Points on a hilly landscape, in no order, each with its height.
A ball rolls from a point to the lowest of its 2 nearest points, and stops where none of them is lower. Distance is the straight distance between rows; heights are no part of it.
J_260: [ -2  15  19  47 -28 -17  15   3  -1 -31  15  32   5  -8  10   1  -4  11
  21  -3  -6  27 -11  10  -1  -5 -33 -29   3  -8   1   7  -4 -16  14]  height 93
J_577: [  4   9   3 -23  20   6  -9   9   2  24  -5 -16  10  13  -9 -16   9   8
 -21  18   7 -15  16 -29  -7 -19   6  -8   8  12  -2  -4   1   6   2]  height 670
J_217: [-20  -4  11   4 -18 -11  27 -25 -22 -12  21 -17  -5  12  -1   9 -25  14
 -12  -7 -13 -25   8   6   4  36 -13  10 -19   3 -17   0 -32  15  23]  height 252
J_507: [  0   0   8  12 -11 -43  -2  12  12  -3   5  24 -19 -21  -1 -16 -23 -28
  -7  21   3   7   7 -31   6 -13   1  16 -15   5 -13 -26  13 -31  13]  height 388
J_631: [  8  -6   2 -14   3 -22  15 -17 -25   3  10 -27 -10  -8  33 -10 -12   6
  -6 -21  -4   7  10   2  -8  11   6  14  -5  13 -20  34 -39   9  11]  height 311
J_926: [  4  12 -14  -7  15 -13  11  20  -6  16 -16 -15   0  -3  12 -21  19  -3
   9  12  -6  11   8 -36   1 -36   4 -14  26  -3 -12  17  32  -5   7]  height 705
J_791: [-16  14  -4  23 -23 -19  16 -10  13 -27 -11  23 -35 -18   2   7 -12 -33
  -8  29  -7  18   9 -14  16  -3 -25 -12   2   9  11 -16  27 -18  16]  height 357
J_60: [ -7   8  -9  27  -3 -19  -7  -1  16 -23  16  41   6 -10 -12  -4  -5 -30
  -2  14  -9  13 -12 -34   9 -22 -21 -22  14  -9   7  -9  15  -8  -8]  height 81
J_300: [ -6   7  11  39   3 -11   2  24   3  -5  33  38   3   2 -20 -30   9 -28
 -10 -11   9  -3 -21 -29  16  18  -5  12 -13  -3  10   8 -25   0   7]  height 46
J_506: [-13  -9  11   0  -5  27   5  -2  20  -9 -23 -20 -12   4  -7  16   8  11
   5  29  13   1  17  28   3  -7 -22 -10  19   9  34  -9  17   6 -12]  height 633
J_948: [  7 -22  11   2  -7   1 -14  14  12  -4   9  15   9  -3 -10  -1   6  -2
  21  13  14  14 -10  13   8 -15  13  17   3   4   9 -16  36  -3 -23]  height 738
J_596: [ 12 -13   4 -29  23  35 -29   6  23  13  -5   2  12  17 -20   5   7  10
 -16  23   2  -4   4   8  -1   7  -3 -12   2   7  20 -26   9  16 -33]  height 582
J_684: [ 22  -3  -9 -19  21  20 -27 -15 -23  39   5   8  17  -1 -14  -4  32   1
   3 -19 -19  22 -22   6   6 -16  22   9  -6 -22  -3  -9  18   6 -33]  height 299
J_286: [ 18 -27  15  -5   7   4 -19 -18 -14  28  23   8   8 -16 -10  -9  17 -13
  14 -26  -7  13  -8   8  13   0  36  33 -30  -9  -7 -15   7   4 -38]  height 528
J_390: [ -6  10   5 -15  14  20  -1  10   6  14 -22 -27   0  11  -4  -1   9   7
  -4  24  13 -12  33 -11  -7 -18  -4 -18  17  12   6  -3  13   3  -1]  height 654
J_554: [-23  11  14  -9  -5  -3  15  -1  -4 -16  -3  -9 -32  17   1  14 -30 -15
 -33  23   3 -25  16   1   7  26 -16   7 -12  19  -3 -30   5   9  23]  height 450
J_28: [ 10 -18  45   5   2 -17  10  -4 -12   3   7 -46 -15  -8   7  -4 -22  13
  16  -8  17   4  22  20 -13  12  11  22 -15   7 -13   3 -42  -8  -4]  height 553
J_525: [  7  -9  16  53 -12  -7  19   9  10 -22  40  23  20 -18  -6  -7  12  -6
  30 -34  -2  11  -6  -7  12  16   2  -3 -22  -2  -1  17 -15 -15 -21]  height 283
J_712: [  6  10 -30 -42  17  13   2 -16   5   4  -9 -22  23  12   4  10  -1  30
 -22   5 -18  -9 -11  -8 -23  16 -19 -35  17   2   5   9 -22  15   2]  height 217
J_978: [-21  19  24  16 -15  -7  28   0 -23 -27  19  -2 -17  28 -12  15 -20   5
 -11   1  -6 -15  -5   9  -1  41 -23  -8  -4   4 -13  -3 -23  12  30]  height 211
J_985: [ 20   7  36  20   7 -25  31  10  -7   6   9 -34 -11 -16  14  -1 -16   6
  19 -30  10  16  13  17 -17   5  12   8  -4  18 -15  27 -39  -8  -3]  height 500
J_474: [-15  14 -19 -23  -9  -3  26 -17 -20 -12 -31  -8 -14  -9  33  28  -4  -9
 -15   0 -13   4   0   3   3 -10 -19  -4  28   5  -6  19   9   7  31]  height 103
J_470: [  7 -15   2  -8   6  25 -12  14   9  18  -9  15  11   2 -21   8  31  -9
  19  16   5  13  -1  10   3 -24  17   2  12   4  24 -14  51  -2 -28]  height 725
J_875: [  9  -5 -42 -36  30  16 -19  -4  10  31 -23   0  22   4  -1   1   9   5
 -12  -1 -16  -3  -2  -1  -8 -12   7  -9  -3   4  -4   0   4   4  -4]  height 249
J_922: [ 11  -8   7   4  -8 -11  23 -26 -26   0  15 -35  -2 -12  25   3 -14  11
  15 -26   2  -1  15  24  -7  25  -1  12 -12   4 -19  21 -40   4  -4]  height 352
J_276: [ 24 -18  32  36   5   8   4  25   9 -10  36  13   2   1 -13 -14  21  -8
  35 -24   9  28 -16  12  12  13  18  15  -8  -3   9   7  -2  -1 -37]  height 454
J_372: [ 16  10  -2   0  12  11   7 -11 -14   3  17 -29   5  21  -6  -3  18  33
   5  -7  -1   7 -12  11 -11  -2  -9 -13  19 -13  14  18 -24  22  -6]  height 308
J_30: [ -6  25  62   7  -5 -17   3  27  -4   4  -9 -30 -12   8  -4  -3 -16  -3
  -1   0  20  -4   7  14 -17  -1   0  10   6   0  -9   6 -34  -4  14]  height 629
J_702: [ -4  15 -22 -13   0  14   4 -29   3 -10 -31   6   5  -4  10  38  12  19
  21  -8  12  -3  -8  24  -2  -3  -6  -6  19 -14  23  14  16   3  12]  height 34
J_538: [-18   7   5 -17  14  14  -3  10  23   2 -11  -2  -8   2 -18   5   6  -1
 -22  30   5 -19  24  -2  -3  -4  -7 -15  10  22  23 -19  15  13   5]  height 634
J_58: [  5 -18 -19  -3   9  -4 -27 -24 -17  32   9  12  13 -17   0  -8   9 -15
   6 -35 -13  10  -5   2   8  -4  38  41 -27  -6 -19   2   7  -6 -18]  height 509
J_750: [ 19   4 -15   6  10  15  -2 -21 -20   6  23 -12   6   4  -8  -2  41  25
  21 -32 -10  16 -21  18  -6  -3   0 -12   6 -19  14  31 -17  14 -15]  height 346
J_422: [-16 -16  -1  36   6   5 -14  11   2 -15  43  34  17   4 -18 -16   9 -15
   0 -12  -3  -3 -23 -28   3  15   4   9  -7   3   4  -8  -2  10  -5]  height 133
J_11: [-16   8 -22  -4   7  13  14  -9  14 -13 -11  -1  -1  -8 -10  20  16   7
  -1   9  -6  -8   0   0  -6  -3 -12 -25  27   8  31  -9  19   8   9]  height 136
J_452: [-14  -1  14  22 -19   0  10  29  12 -27   8  -6 -17  14   5   8 -17   3
  12  11  22   2  -6  18   3  18 -15  -5   2   6  10 -13  16  13   6]  height 322
J_392: [-15   0 -21  28 -18 -28   7 -22  -9  -9  22  13 -13 -11  -3  -4  -9  -3
 -22  -3 -17 -12  -8 -31  10  16   5   3 -14   7 -17  -4 -13   0  23]  height 735
J_103: [-18  16  15  15 -17  -9  20  12  14 -16 -22   3 -45 -10  -1   0  -1 -25
  -3  29   1  14  23  -9   8 -15 -21  -1  15  16  21 -11  20 -22  16]  height 330
J_768: [ 21 -10  -6 -29   0  -1 -17 -16 -12  28  -3 -11  -5  -9  22 -13  11   5
  12 -17   6  19   1  21  -2 -22  24  22  -8 -20 -17  25  -3  -2 -14]  height 442
J_170: [  6 -18 -26 -15  -2 -19 -28 -15  -1  30 -12   6  15 -11   6 -10 -13  -8
   0 -17  -4  -2   5  12   5 -15  34  34 -27   8 -36   4   6  -9   8]  height 493
J_918: [-13  16   8  22  -5  -3   6  37  22 -18   9  25  -8  11 -18  -7   6 -28
  -5  23  21   8  -8 -28  11  -8 -24  -9  18  -7  32 -10  14  -1   8]  height 253
J_25: [ -6  12 -34  -8   1  12   4 -35 -15 -11 -12   1  13   3   3  35   6  32
   8 -20   1 -13 -26  14 -13   7  -7 -22  16 -22  15  20   4   3  22]  height 66
J_802: [-10  50  32  11  -1   7  20  28  -4  -7 -17 -11 -10  25 -28   8  13  -4
 -18  14  10 -15 -14   7   0  12 -32 -12  23 -15  18   1 -11  16  20]  height 417
J_374: [ 12  -3  -1 -25   9  21  -5   3   2  23 -36 -34   1   2  13  -2   7   7
   1  20   7   5  24   0  -6 -29   4 -24  20   2  -9  14  19  -9 -10]  height 674
J_863: [ 22  -6  33 -14  17  22 -27   5   0  30  21 -16  -4  20 -17 -28  16   3
  -8   2  17  -6  10  -1  -9  -5  19   5  -9   1   4  -1 -21   5 -36]  height 508
J_585: [  5  18 -26  12  12 -16  18  -7 -16   9  29  -8  -4  -6   4 -11  22  -2
  -9 -42  -7   4  -8 -28  -2   7  12  -9   1   8  -8  44 -32  12   8]  height 205
J_652: [-29 -16 -30  23   1   4 -18  -7  24  -8 -31  40  11 -15  -6  17  -2 -29
   5   4  -2 -23  13  10  22   7  13  14  -8  12  19 -16  25 -12   7]  height 200
J_471: [-12  16 -21   2 -17  -6  23 -24 -11 -21 -31   4  -3 -12  29  34   1   5
  17  -5   0   5   4  12   1  -9 -19  -3  24  -6   7  18  14  -1  32]  height 73
J_704: [ 29  -8   1 -33   4  30 -37  -5   3  26 -41  -3   2   3  18   3   8  -7
  -5   2   8   9  31  22  -4 -23  17  -8   1 -10 -10   1   0 -17 -17]  height 461
J_52: [ -7  34  22 -10  11   5  26   5 -10  -4 -22 -26 -19  33 -13  15   1  -6
 -24  17  -4 -23   2 -17  -6  11 -36 -17  29  -1  11  -3 -14   3  22]  height 467
J_337: [ 12  11  -9   2  16  -9  17 -15 -19   4  28 -25  -5   7  18  -5   8  12
 -16 -34  -1  -6   5  -7  -8  20   9  -6  -4  18  -4  37 -44  23   7]  height 262
J_497: [  5 -10   0 -20 -12  -1 -19  -6  18   9 -20  -8  -1 -14   6   8 -13  -8
  -7  13  14 -10  34  26   7 -21  16  10 -13  25 -10 -13  17 -13   2]  height 408
J_5: [ 17  -3 -34 -48  24  38 -11   3   1  20 -61  -1  14  -4  11  -8   0  -5
 -14  15 -17  -1  19   5  -5  -8   7 -29   3   1 -13  23  -5 -15 -15]  height 198
J_56: [ 28  -3 -16 -40  14  22 -39 -15 -11  23 -35   7   0   5  33   1  -4   6
 -11 -11   5   7   9  19   3 -13  16   0  -3 -26 -10   7  -8  -2 -12]  height 484
J_777: [-14 -25 -15  26  -3  18 -22   6   6 -18  21  32  38  -4 -13  12   4 -14
   8   0 -10   6 -40 -11  11   9   9  15   2  -6   9 -17  35   4 -21]  height 157
J_419: [-13  11  32   4   2   2  -1  30   2  -2  10  -5  -6  20 -20 -15  -5   5
 -21   6  26 -23  -6   4  -1  20  -7  11  -5   7  11  -4 -21  19  11]  height 729
J_485: [  8   8 -51 -35  29  25  -8 -17  -2  26 -23   5  20   7  -2  -4  17   6
   1 -24 -22   1 -24  -1  -9  -8  14  -7  10 -27  -5   8   5   7 -15]  height 266
J_939: [  0 -18   2  37 -24  -5  13  -1  -5 -28  28  18  15 -16  -1  -1   7  16
  34 -22 -10   6 -16   8   8  14   0   6 -18 -11  -3   7  -7  -4  -9]  height 338
J_136: [-20  -9  21  -1 -22 -13  16  18  10 -14  -4 -16 -25  -4   1   6 -35 -15
 -13  19  13 -14  21   9   6  17  -2  12 -20  22 -20 -30  17 -12  16]  height 426
J_671: [  6   2 -30  21  11 -19   1 -11 -19   1  34   1   6 -11   3 -15  30  -8
   9 -37 -12  24 -14 -30  -4 -10  10  -2  -3   0  -7  37 -10   0 -17]  height 154
J_826: [-23  -1  -7  24  -9 -17   2   6   8  -7  32  22  -6   2 -20 -18 -17  -8
 -25   3  -6 -26  -7 -34  17  28   9  11 -26   4 -11 -22  -9   8  21]  height 749
J_645: [ 17  -6  -3 -27   2 -13  -4  -8  -6  18   4 -20  -2  -8  25 -24  -1  13
  -1  -4   8  16   6  -1 -11 -26  21  17  -4   9 -24  22  -6   0   0]  height 462
J_310: [ 14   3 -27 -43  10  21  -6 -17  -7  -1 -36 -18  17   9  20  21   7  32
 -17  13 -14   3   4   8 -16  18 -16 -22  13 -10   9   9 -26   3 -14]  height 241
J_508: [ -1  12   0 -34  10  -7   8  -6 -21  -6 -11 -25  -9  14  38   1 -16   8
 -32  12 -10  -4   8 -16  -8  -4  -4   0  17  19 -26  16 -30  13  10]  height 515
J_824: [ -9   7 -28  -5   5 -25  -5   0  18   6 -15   9  -1  -5   2   8   5 -21
 -16  13 -17  -5   6 -19   9 -21   5  -6   4  19   0  -7  24  -1  14]  height 126
J_22: [-10 -31   0   7 -20  11   5  16  17 -22  11  -5   3   7   6   4 -12   6
  20   7  16  -3  -6  24  13  19 -11   9  -8  -2   3 -21  21  12  -3]  height 293
J_491: [ -4  23  -7  20   5  -3  16   4  -3 -12  14  10  -3   8 -17   6  21  15
  -3   7  -8  -6 -23 -13 -10   4 -15 -32  23  -8  20   0  -7   5  24]  height 62
J_324: [-17  22  23  20  -8   5  14  33   5 -24   4   0 -18  27 -17   3  -5  -4
 -10   6  17  -6 -17   7  -1  24 -24 -15  17  -3  25 -11   0  13  23]  height 365
J_150: [-25 -18 -10   4 -27  18  13   7  21 -22 -12   3  -1  -8   8  18 -17  -2
   8  13  14 -13   9  26  21  21  -7   9 -16   4   7 -19  27   1   1]  height 265
J_353: [-21 -20  -1  37 -27   1   0   7  21 -35  13  35  24 -15   1   2 -16 -20
  21   6   3  15 -18 -20  13  -5 -29  -6  -2 -19  -3 -10  28 -14  -6]  height 26
J_356: [ 13   2  -2 -21  -4   5 -10 -16 -14   0 -12 -31   8  16  12   8   1  31
  -3  11  -2   7   4  20 -12   2 -17 -15  16  -7   8  11 -28  16 -12]  height 272
J_559: [  2  29   7   4 -15 -34  14  -2 -14 -10   8   2 -25  11  -4   7 -13  -5
 -14   9  -5   1  -4 -21   6   6 -15   3   5   8   1  -3 -10  -4  38]  height 152
J_747: [-11   7 -38  -3  11  13 -14 -36   6  -6 -13  20  22  -5 -14  32  10  19
   0 -25  -7 -22 -39  11 -19  20   0  -8   8 -12  13  -4  19  -7  10]  height 94
J_874: [-14  -5 -26  -3  11  -7 -13   4  22  12  -8  29  14  -7 -22   9  16 -24
  -6  16 -17  -2  -2 -16   1 -21  14  -1  10  19  11 -16  34  -3  -4]  height 144
J_715: [-10  11  53  30 -12 -23  23  34   3 -10   0  -5 -22   3  -5 -10 -27  -5
   9  -1  12   2  -2  15  -7  17 -11  17  -3   1  -9  -7 -26 -14  19]  height 667
J_54: [  0  12 -22  -1   2 -32  11 -11 -10   1  18  -1 -17  -5  12 -14  -4  -1
 -20  -9 -17   1 -12 -28  -2  -4   6   2   5   8 -14  14 -17   7  25]  height 724
J_841: [ -6  19 -19   5   7 -15  -2   4   3   4  10   8  -4   8 -13  -6   7  -5
 -17  14 -13  -8 -12 -30   1  -9  -3 -17  15   9   8 -10   8  10  21]  height 101
J_788: [  5  37  28   1 -13 -32  18  15  -9  -9 -14  -5 -40   6  -5  10 -18 -25
 -11  15   5   3   1 -18  -2  -4 -20  11   6  15  -1  -8  -2 -23  30]  height 116
J_139: [-23  -9 -21  35 -20 -11   0 -10  11 -24   4  40  17 -27  -6   9 -20 -26
   1   6 -16   0 -10 -21  14  -4 -20  -5  -5 -15  -3 -10  19 -12  -2]  height 52
J_434: [  2   5 -13   8   2   4   1  -5   1 -14  14   1  11   6 -12   8  16  24
  11   1  -6  -1 -16   8  -4 -11 -14 -17  14  -8  23   0  13  16   4]  height 102
J_940: [ -3   0  22   2  -7 -26   0  27  13  -5   0   3 -24 -13  -2 -11 -23 -15
 -10  17  16  -5  15  -9   5  -3  10   6 -10  17  -3 -22  19 -15  21]  height 404
J_687: [ -6  -8 -12  21 -26 -15   9 -11  -6  -9  19   6  12 -18   4   0  -8  13
  24 -17  -5  -9  -3   8  10   7   4  18 -19 -12 -17  -2   1  -1   4]  height 364
J_566: [ 20 -12  10 -29   0  12 -35  -1  10  20 -18 -13   2   0   9  -4   1   1
 -13   9  20   0  31   9  -9 -27  18   3  -5  13 -13  -2  12 -11 -16]  height 433
J_986: [ -6  12  14 -38  16  17  -7   9 -21   3 -38 -35   0  18  25  -8 -10  10
 -29  19   0 -13  19 -30 -14  -7  -2 -16  17  11 -24  15 -22  -5  -2]  height 535
J_385: [ -7   1   6  38 -32  -6   6  -2   4 -38   8  37  20 -25   8   4  -6   0
  35  -3   1  23 -18   1   4 -16 -38 -16  -3 -18   9   0  22 -17  -1]  height 56
J_883: [ -7 -25   7  50   0  11   7  15   1 -17  52  27  22  -4 -11  -8  16 -17
  15 -28   2   4 -19 -21  18  28   3   5 -21   2  -1   3 -14  -5 -18]  height 201
J_785: [  5 -17 -13 -14  19   5 -21 -26   2  19  15  -6   7   5  -3  -8  -4  22
 -17  -5  -6  -8   1   6  -1  17  12  10 -32  11  -4 -10 -23  18 -15]  height 699
J_739: [ 28 -37  27   1 -12  -2   8  -5  -1  12   7 -12  -6 -21   2 -12  -9   9
  29 -12   9   1   5  33   7   7  22  29 -27 -28 -11 -12 -10  -8 -20]  height 428
J_18: [-14  -4   7  18 -44 -21  42 -12 -20 -17  27   0  -5 -11  -3  12 -18   6
   7 -17 -26 -13   9   2  -5  25  -3   2 -22  -6 -21   0 -32  -7  20]  height 289
J_401: [ -9   2  55  -1  -7  -9  -6  14  -1  -3   3 -38 -10   4   3  -9 -33   6
 -10   4  27 -14  15  13 -14   7   3  18 -10  14  -3   0 -34 -11   2]  height 594
J_737: [-16  13  15  40 -31 -10  19  -6 -19 -35  17  15  -8   0  -3  19  -8  13
  14  -5 -14   8 -13  10  -1  12 -29 -30  -2  -6  -5  11  -7  -3  31]  height 134
J_480: [ 29  -9  11 -29  28  35 -35  -2  10  30 -11  -5  11  18 -22  -4  18  17
 -10  22  -2  -1  13  -4  -7  -9   8 -24  -2  -2   1 -17   8   2 -33]  height 566
J_993: [-19  -7  25  23 -34   1  33  44  12 -31   6  -8 -20   7   8  -1 -32 -16
  14  13   9   6   3   9  -2  26 -22   2 -10  -8 -11 -37  -1 -11  23]  height 391
J_814: [ 13   2 -45 -44  31  21 -12  -5  17  25 -41  -1  24   2   8   4   1   4
 -21  12 -29 -10   7  -5  -5  14  -2 -30   6   6  -2  14 -13  -1  -4]  height 229
J_402: [-14   2  10  11  12  -3 -12  32   6   9  19  30  15  12 -23 -18  15 -13
  -1  17  15   0 -10 -34   0  -7  12   9   5   5  12 -15  20   5  -6]  height 185
J_304: [ -6   1  22  41 -11 -19  15  21   5 -20  31  29  -1  -5 -11 -23 -11 -11
   7  -7   3   9  -7 -20   7  11  -7   1 -11  -4   6  -5 -16 -14   7]  height 132
J_352: [ -9  30  19  24 -17  -9  22   0 -20 -35   8  10 -24  25 -11  29 -10   5
  -5  12 -11  -3 -16   5  -5  25 -29 -25   6   3  -4   5  -2   4  31]  height 171
J_606: [-19  17 -15 -12   3   2  19 -15   4 -14  -4  -8 -17   9 -13  18   0  -1
 -25  15  -9 -13  -7  -5  -4  12 -20 -27  19  14  17 -15   5  10  23]  height 168
J_4: [ 30  -7  21 -20   2  11 -32 -13  -5  25 -21   8   3  -9  10   6  14  -7
  21 -12  23   9   8  36   6 -22  21  19  -3 -19  -4 -13  29 -10 -18]  height 376
J_143: [ 15 -18  35  -9  -3  10 -26  -1  10   9  11 -20  -1  14  -1 -10 -14  19
  -5  10  23  -5  13  18  -6   0  12   7 -12   5   5 -13 -15   2 -25]  height 466
J_261: [ 21  -9   1 -15  -7  -6  -5 -28 -15  19  -8 -11  -2 -17  29  -4  -7  14
  29 -25  12  12   2  28   4  -3  16  32 -11 -26 -12   8 -12  -5  -4]  height 420
J_458: [ 10  -5 -28  -5  -2  -3  -2 -26 -14   3  10  -8   7  -5  11   0   8  25
   8 -28   1   5 -11  12  -4   0   6  12  -4 -11  -6  24 -14  16   7]  height 517
J_996: [ 17 -22  15   2 -29   1  23 -15  -8   2  12 -32   2 -10  10   6 -18  14
  27 -16   0 -10  19  30   4  22   7  24 -24 -20  -7   1 -29   1 -14]  height 403
J_13: [ 33  -8  16  18  10 -21  19   2  -4  12  20 -27 -12 -14  11  -9   7   5
  29 -34   9  21   6  18  -6   6  19   6 -12   5  -7  24 -27 -11 -17]  height 444
J_141: [  1  26   4 -26  19  -3  16   2 -19   9 -13 -20  -4  24   6  -7  -5   5
 -31  12  -6 -15   2 -30  -7   0 -15  -9  24   2  -2  11 -21  12  27]  height 496
J_351: [ 26  -9  24 -22  23  26 -31   8 -10  32  -6 -28   7  20  -8 -24  16  19
 -11  12  16  -2  15 -16 -14 -11  16 -15  -3 -11  -6   0 -12   2 -28]  height 542
J_620: [ -8  16 -19 -29  14   6   6 -19   7  -1   3 -12   2  13  -7  12  -6  17
 -28  12 -11 -21  -8 -14 -16  23 -17 -33  14  13  12 -14 -19  15  23]  height 195
J_97: [ -4   5 -42  -9  26  20 -20 -25  24  12 -30  32  22  -4 -11  34   2  -7
   2 -23 -14 -28 -15  14 -11  17  10  -1   5   2  23  -6   6   0  -2]  height 124
J_580: [ 29  -2   3  16  -3  -5   8 -10 -12   9  22 -19 -10  -6   8  -4  20  14
  28 -29   1  23  -7  27  -1  -2   5   6   0 -11   2  35 -14   4 -21]  height 392
J_200: [  5  -4  -6  -7  30  28   3   5   7  22 -21 -11  20   1 -18  -3  31  -3
  21  19  -3   8  13  -5   1 -20   4 -16  20  -2  11  -6  44  -3 -15]  height 708
J_825: [-12  20  21  24 -13 -11  15  36  21 -10 -17   8 -32   4  -9  -9   9 -20
   9  26  17   8  13 -19  -1 -21 -21 -11  20   4  27  -1  26 -20  11]  height 297
J_379: [ -5   0 -12 -45   7  12  -6 -12  -4  -1 -41 -19  -1   0  29  21  -7  -1
 -32  20 -16  -8  28  12  -4   2 -16  -9  10  29  -8   6 -13   1   3]  height 583
J_335: [-15   0  -6  18 -24 -32  14   7  10 -22  -1  19 -14 -11   1   5 -30 -24
  -2  23  -5   3   2 -19  14   3 -16   1 -10   3  -2 -20  20 -20  14]  height 374
J_15: [  1  23  23  28 -13 -42  13  11  -1  -9  17  15 -21  -7  -1 -15 -12  -7
   1   4   1  16  -2 -18   0   5 -13   2  -3  -1   1   6 -18 -15  25]  height 184
J_995: [  1   7 -32 -42  18  14   7  -1  -3  10 -42  -9   9  -3  25  -9  -5   4
 -13   5 -15   0   5   2   0 -23  10 -16  10   4 -11  32   7   2   2]  height 164
J_757: [ -3 -16 -14   4   5  15 -13  -4  11 -11  21  18  19   5 -15   5  21   9
   4   0  -2  -1 -32   1   0   0   5  -1   4  -3  12 -12  18  19  -9]  height 130
J_804: [  9 -10 -13 -31   9 -12 -23  -5   2  32   0 -14   6  -8  11 -18 -12   0
 -24  -5   1   0  12  -1  -2 -16  21  18 -20  17 -33   7 -10   1   7]  height 478
J_973: [ 26  -2  -7 -21  11  16 -20 -12 -10  27 -10  -5   8   3   0   3  26   7
  13   1  -2  13  -5  21   0 -21   6  -6  11 -27   7  -1  21   6 -23]  height 320
J_410: [-11  -2 -28   0  17  22 -16 -20  22   4 -37  30   8  -3  -3  23 -12 -10
  13  -6  -1 -26   9  24  13  14  17   7  -8   9  25 -13  14  -4   2]  height 161
J_289: [ -3 -16  -5  -2 -14 -21  -6  -5   5   0   1   0   8 -13   3   0 -17   5
   3   7   5  -9  11  14   7   1   6  18 -14   8 -11 -17  17  -4   5]  height 384
J_627: [ -7   0  10 -36  10  23  -9   6  -2  -2 -50 -35  -5   5  21  12  -4   2
 -29  24  -3  -4  42 -10 -14  -4  -3 -18  17  25 -16  10 -17 -12 -10]  height 559
J_347: [-29 -20 -31  15 -24  19   2  -1  28 -22 -18  26  15 -10  -1  27 -13 -15
  18   1   3 -23   5  16  25  12   2  15 -13  -8   8 -20  28  -9   3]  height 233
J_228: [ 28 -10  26 -15  -3  23 -26  -5   4  23 -20 -14  -4  -2   5   1  20   5
  16   5  17  10  11  26   0 -39  10  -2  12 -19  -3  -2  33  -9 -29]  height 349
J_552: [ 10 -20  16   5  -3  11  -9  -5   5  -2  25 -15  -2  14  -4  -6  -3  24
   8   0  12  -6  -7  26  11  17   6   7 -11  -4   5  -8  -6  21 -20]  height 435
J_271: [ -6  10 -14 -39   3   6  21   0 -17  -9 -49 -13  -5  -9  39  13 -10  -5
 -10  12  -9   4  17  10  -3 -23  -3  -2  27   0 -14  35   6   6   9]  height 135
J_520: [ 22 -20  18 -11  -5  -1 -23 -17  -5  19  -4   9  -4 -19  18  -2  -4   5
  26 -16  16   5   4  29   8  -2  23  32 -20 -25  -9 -18  17 -13 -13]  height 398
J_930: [ -1  -2 -27  15   4 -27 -12  -5 -12  12  26  13  14 -15  -2 -22  16 -12
   9 -22 -15  24  -6 -23  -4 -28  13  18   0   1 -10  13   5  -2 -16]  height 125
J_601: [-17 -15  14  20 -49 -13  43   8  -2 -27  22  10  -2 -16   2  -1 -21  -3
  21 -17 -29   0   7   3   1   9  -8  -9 -26 -16 -20  -8 -32 -22   9]  height 321
J_971: [ 15 -11  14  28   3   7   5   4   2  -9  37  -2  -2   7  -9 -10  11  11
  23 -18   6   3 -15  19   9  18  11  12  -8   1  10  12 -10  14 -15]  height 393
J_909: [-10  -3  -2   5  11 -15 -27  20   7  14  13  33  14  -5 -17  -8  10 -24
 -11  15  -8   1  -1 -30  -1 -26  23   9  -1  19   0 -17  28  -9  -8]  height 162
J_226: [ -3  -1  23  12   8  -2  -7  17   8   7  31   4  -4  19 -18 -25   7   9
 -12  -5  17 -17  -3 -10   6  10  10  17  -9  13   8  -3 -20  21  -3]  height 755
J_754: [  8  -4 -11 -15  33  21   5   7  -8  23 -27 -22  13   6  -5 -16  23   1
  10  10   6  11  14 -20   0 -27   6 -24  22  -9 -18  15  42  -3  -2]  height 692
J_836: [  8   0  -2 -20  26   2 -17  -7   1  21  17 -11   4  18  -6 -19   2  19
 -26  -2  -2  -8   9 -12  -8  -4   9   0  -5  15   1   6 -21  18  -1]  height 684
J_179: [  6   7 -35 -14  23  22 -26 -32 -15  25 -10  12   9   3  -5   9  20   8
   2 -39 -21   5 -27   5  -3  -6  17  12   0 -32   3   5   5  10 -19]  height 281
J_384: [ -9  10 -25  28   7 -31 -15 -10  -2  -7  17  31  13 -22 -11 -12   4 -21
  -3  -4 -18  15 -13 -38  -6 -29  -6   0   7  -4  -8  -1  12  -3  -7]  height 104
J_897: [-10   4  23  11  -4 -14  -8  44  15   0   6  33  -4   5 -20 -17   6 -28
 -10  11  30  -4  -5 -31   0 -11  -3   9   2   2  17 -15  16 -11   6]  height 214
J_55: [ -3 -17  19 -12   6  36 -18   9  25   1 -12  -9  -8  12  -9  12   7   6
  -4  27  21  -6  15  20   2  -4   0 -11   1  10  22 -15  17   8 -28]  height 605
J_545: [  3  23 -18 -10   9 -25   9  10 -14   8   8  -1 -11  -3  16 -21   7  -2
  -8   3 -12  17  -3 -31  -8 -26   6  -1  15  -1 -15  23  -3   2  18]  height 715
J_614: [-18 -17  20  19 -39  -9  47  36   6 -25  20  -2 -12  -3   4  -7 -36  -9
  19  -1 -11   4   7   5  -5  17  -7  10 -25  -9 -19 -24 -28 -16  10]  height 356
J_253: [ 20 -30  14  19   0   9  -5   4 -13   1  39   9   9 -16  -9 -11  24 -16
  27 -18  -8  14 -25   0  15  11  22  27 -22  -3   6  -3  15   0 -43]  height 506
J_730: [-14  -6 -28  18   9  13 -14   3   7  -8  -5  38  31 -14 -21  15  13 -22
   2   7 -14   2 -24 -12   1 -11   5   0  18   8  22 -19  37  -3 -20]  height 165
J_108: [-23  16  36  12 -12 -10  13  33   4 -16  -1 -10 -25  23 -11  -4 -27  -9
 -10   8  23 -12  -8  17  -4  33 -19  20 -11   1  -3 -12 -17   9  21]  height 698
J_330: [  7   1 -34 -36  13  10 -11 -25 -16  12 -22  -3   4   3  33   0  -4  18
  -7 -19  -3   4 -10  18  -4  -5  10  12  -1 -23  -7  25 -11  12  -1]  height 501

Where does a ball stop that starts at each point below?
J_4: J_702
J_372: J_491
J_627: J_702
J_22: J_702
J_419: J_491
J_337: J_353
J_136: J_491
J_330: J_300
J_18: J_353
J_55: J_971

Call two points neighbours if one is among the 2 nearest of the other. Go from one point of each pair to the other, from neighbour to neighbour, staying as low as possible. Name the highest point that can't be avoided.
J_702 and J_971: J_286
J_788 and J_300: J_15
J_353 and J_702: J_993

For each start below, name every point that the ball comes to, in order.
J_170: J_804 > J_645 > J_768 > J_261 > J_520 > J_4 > J_228 > J_973 > J_684 > J_179 > J_485 > J_875 > J_814 > J_5 > J_995 > J_271 > J_474 > J_471 > J_702
J_601: J_18 > J_217 > J_978 > J_352 > J_737 > J_260 > J_385 > J_353
J_554: J_136 > J_940 > J_507 > J_335 > J_791 > J_103 > J_825 > J_918 > J_897 > J_402 > J_909 > J_874 > J_824 > J_841 > J_491
J_739: J_520 > J_4 > J_228 > J_973 > J_684 > J_179 > J_485 > J_875 > J_814 > J_5 > J_995 > J_271 > J_474 > J_471 > J_702
J_993: J_452 > J_22 > J_150 > J_347 > J_652 > J_410 > J_97 > J_747 > J_25 > J_702
J_580: J_750 > J_372 > J_356 > J_310 > J_712 > J_620 > J_606 > J_11 > J_434 > J_491
